Each scene shows the same named points in several views. A view is turned or mirrored, and shifted as a whole, has a little noise and may leave points out.

Scene 1
View 1
Q777: 12 108 -28 30 -45 -187 74 -301 38 15 1 74 -121 -12 61 191 -330 -103 18
 -12 -228 -50 227 71 -44 -86
Q262: 46 85 16 -34 -125 -167 52 -54 61 7 105 -119 -65 150 95 105 -173 -20 33
 100 -175 86 114 58 -142 -66
Q328: 71 -71 27 -9 -25 -72 25 38 22 149 237 -75 -51 146 26 -48 -2 -63 25 35
 -66 45 37 2 -80 -15
Q4: 17 -113 -28 92 46 -125 53 -153 -42 172 149 123 -112 -31 34 19 -161 -196
 -2 -77 -93 -103 106 -4 51 -54
Q407: 61 -7 8 2 -10 -88 39 -88 29 112 166 -21 -74 98 15 25 -90 -71 29 9 -113 8
 104 23 -62 -28
Q698: 75 88 23 -64 -60 -78 36 -76 84 59 147 -116 -55 166 12 56 -77 16 44 79
 -147 84 113 47 -139 -20
Q909: 68 19 9 -5 37 -46 37 -159 52 135 157 26 -78 73 -45 28 -82 -56 25 -18
 -115 -22 137 22 -55 -5
Q640: 146 -122 41 -17 195 165 -31 -31 49 344 359 13 -35 149 -218 -202 253 -27
 31 -62 39 -23 34 -47 -20 109
Q367: 115 -9 51 -69 -18 5 6 66 75 150 264 -150 -24 233 -34 -73 99 29 43 72 -59
 111 31 8 -144 23
Q439: 39 -184 -4 80 49 -77 29 -20 -50 219 247 66 -81 37 17 -76 -30 -181 0 -60
 -26 -66 31 -35 38 -29
Q218: 77 119 23 -66 -80 -96 46 -96 93 25 117 -110 -54 163 25 87 -115 25 43 83
 -173 88 134 63 -156 -26
Q340: 49 8 -8 17 19 -81 45 -169 30 125 138 39 -85 51 -18 47 -121 -86 20 -18
 -126 -31 134 21 -39 -28
Q874: 125 -77 80 -90 -58 0 -13 251 67 167 348 -255 6 313 1 -155 197 43 43 122
 -6 175 -60 -11 -172 37
Q12: 88 53 21 -45 2 -33 29 -95 81 117 173 -60 -60 136 -37 18 -35 -3 35 37
 -119 44 114 32 -107 2
Q273: 105 -140 50 -21 19 7 -4 131 21 226 329 -106 -27 202 -30 -148 148 -43 25
 28 4 61 -24 -27 -80 25
Q977: 106 -316 29 59 179 98 -20 109 -47 400 422 56 -47 103 -123 -283 267 -151
 6 -99 108 -64 -61 -96 57 74
Q980: 55 -92 10 22 11 -70 32 -28 0 175 226 -5 -70 91 9 -44 -25 -111 23 -10 -62
 -4 56 -8 -31 -17
View 2
Q439: 58 -142 -147 14 75 162 53 -271 -86 79 -197 -57 66 -97 30 130 47 78 147
 175 212 21 44 -13 21 112
Q407: 9 -12 -52 29 19 103 36 -141 -99 31 -160 62 -29 -37 18 29 -23 21 94 57 77
 74 3 -75 26 109
Q12: -23 -8 18 49 -51 49 10 -118 -103 8 -159 54 -59 -39 -42 -13 -14 19 125 17
 32 70 -4 -109 35 148
Q977: -10 -360 -73 69 -56 90 8 -431 -22 119 -294 -280 112 -193 -142 166 183
 138 359 265 295 -116 130 -37 56 273
Q698: -67 53 14 61 -44 44 18 -73 -90 37 -163 136 -106 0 -33 -33 -44 -13 85 13
 -2 96 8 -124 64 129
Q640: 6 -304 71 59 -150 5 -46 -331 -85 6 -236 -281 57 -191 -184 57 154 115 379
 95 175 -96 55 -87 26 313
Q340: 82 -9 -62 -4 46 120 30 -130 -142 -20 -119 27 1 -48 61 29 -31 29 82 15 91
 87 -40 -53 -5 91
Q980: 5 -79 -83 35 20 110 38 -206 -80 63 -194 5 7 -69 -10 68 21 52 135 127 137
 34 39 -62 38 128
Q328: -69 -54 -53 71 -16 80 35 -190 -51 101 -217 57 -40 -44 -53 55 22 26 138
 142 100 37 74 -92 75 147
Q4: 170 -56 -155 -48 143 203 59 -188 -152 -18 -114 -26 77 -76 139 104 -18 65
 68 70 171 82 -50 6 -35 42
Q909: 61 -27 -19 7 9 100 19 -138 -131 -31 -126 9 -6 -61 25 17 -20 33 119 5 78
 63 -33 -75 -2 125
Q777: 157 134 -97 -58 143 167 55 -17 -199 -85 -40 147 -12 1 195 3 -125 -6 -50
 -76 33 175 -117 -39 -51 -18
Q874: -284 -101 39 178 -175 -32 8 -218 44 214 -316 81 -125 -30 -249 12 78 12
 224 227 59 -17 180 -173 178 266
Q218: -54 92 9 56 -36 46 20 -49 -104 22 -143 174 -113 13 -18 -43 -71 -24 47 -8
 -21 112 -7 -128 55 107
Q262: -72 121 -45 55 11 81 51 -44 -84 60 -151 228 -115 40 15 -20 -80 -23 0 42
 -6 136 14 -116 70 68
Q367: -152 -66 40 111 -125 -2 5 -173 -35 103 -240 54 -97 -38 -153 -3 39 19 191
 110 46 21 87 -141 101 218
View 3
Q273: 33 149 115 -40 -205 23 105 139 -22 -77 -132 -154 -8 -184 42 -81 64 301
 100 -86 -69 94 -29 -197 -99 -67
Q407: -83 -52 -51 8 -107 63 7 -50 -5 -94 -101 -14 -75 -58 35 2 -19 268 49 4 90
 99 -1 -96 35 7
Q777: -200 -252 -216 51 -15 101 -96 -246 25 -109 -61 125 -131 60 40 66 -105
 243 -5 97 244 118 30 -6 166 85
Q328: -31 26 37 -17 -155 49 53 30 -9 -56 -122 -74 -40 -134 55 -25 8 296 54 -26
 19 98 -14 -97 -30 -19
Q980: -38 0 4 -5 -149 80 33 -17 13 -92 -84 -47 -44 -87 56 -101 -8 303 63 -15
 37 152 -9 -148 13 -5
Q909: -90 -63 -87 26 -82 71 -20 -68 8 -151 -54 -7 -81 -1 18 -44 -8 246 80 5
 111 122 3 -187 62 3
Q340: -103 -92 -91 21 -77 81 -24 -93 11 -131 -56 16 -87 -9 24 -33 -27 254 56
 17 125 128 7 -145 77 16
Q262: -135 -97 -64 4 -87 10 4 -70 -34 -10 -181 25 -96 -110 52 190 -50 260 -1
 35 131 5 10 76 21 32
Q977: 118 217 161 -43 -243 110 107 158 35 -168 6 -219 44 -131 38 -402 95 341
 166 -120 -152 273 -48 -442 -73 -94
Q12: -98 -30 -56 17 -74 -3 19 0 -39 -119 -127 -24 -105 -58 0 110 22 216 84
 -23 106 0 -9 -121 4 -17
Q218: -131 -72 -76 17 -66 -17 7 -36 -56 -76 -164 5 -114 -80 14 206 -9 221 43 5
 142 -31 2 -9 12 8
Q439: -8 2 22 -15 -179 145 27 -47 50 -97 -25 -62 -14 -79 74 -235 -27 344 50
 -12 6 256 -4 -189 40 3
View 4
Q977: -25 -415 -177 103 -37 158 393 -134 -55 199 61 -274 -125 65 -145 62 -39
 -284 105 10 -184 340 -183 -217 42 -113
Q874: -112 -116 -150 -1 -239 -172 180 -27 30 150 170 67 -147 -63 -87 66 -34
 -155 125 -77 -119 141 -453 -383 47 -63
Q367: -48 -105 -120 2 -139 -167 146 17 34 150 184 53 -92 -31 -9 60 6 -91 103
 -3 -70 100 -236 -298 26 -89
Q909: 60 -110 -122 3 0 -61 97 76 23 120 157 26 -14 19 47 66 19 -5 64 90 20 65
 100 -110 -4 -72
Q439: 39 -226 -193 42 -53 161 199 8 -30 98 62 -67 -46 26 -102 66 -50 -103 73
 45 1 165 20 -48 18 -5
Q4: 109 -159 -177 23 20 151 116 77 -12 71 77 -15 11 42 -33 62 -28 -12 56 111
 85 89 228 53 -10 4
Q328: -9 -117 -163 2 -122 -31 133 35 8 103 130 48 -68 -24 -54 65 -33 -70 87 12
 -8 97 -122 -173 19 -20
Q340: 71 -100 -137 3 -5 -19 83 91 12 97 137 41 -5 18 25 62 7 9 61 90 49 49 124
 -63 -10 -42
Q262: 20 51 -145 -52 -142 -129 -23 141 55 52 174 221 -20 -59 20 65 -21 68 68
 35 100 -43 -29 -119 -1 13
Q273: -46 -197 -158 31 -143 -38 219 -38 2 147 126 -33 -113 -13 -90 68 -29 -162
 111 -23 -97 179 -261 -265 35 -73
Q407: 41 -84 -147 -4 -68 -40 85 78 17 92 143 66 -29 -5 4 65 -10 -13 68 64 37
 56 27 -107 8 -28
Q698: 11 -7 -117 -27 -100 -173 30 100 43 105 194 151 -32 -40 43 58 18 23 75 45
 35 -1 -54 -187 5 -48
Q640: -16 -331 -104 83 25 -68 326 -88 -11 248 155 -223 -93 68 -1 65 41 -218
 108 61 -187 268 -121 -295 37 -199
Q980: 26 -150 -161 23 -68 30 151 37 -3 106 115 5 -52 8 -52 64 -29 -68 80 38 8
 118 -22 -116 16 -28
Q12: 22 -69 -111 -8 -54 -141 86 78 35 128 179 73 -37 -6 47 64 17 -13 77 63 2
 50 -21 -185 1 -79
Q777: 122 24 -138 -39 -1 -29 -49 184 40 33 149 167 54 2 74 64 1 131 37 132 169
 -67 281 46 -24 18

In a view up to two points have been moved. Name them for each view, in the order of its rows, or write -.
view 1: Q4
view 2: Q640
view 3: Q909, Q12
view 4: Q777
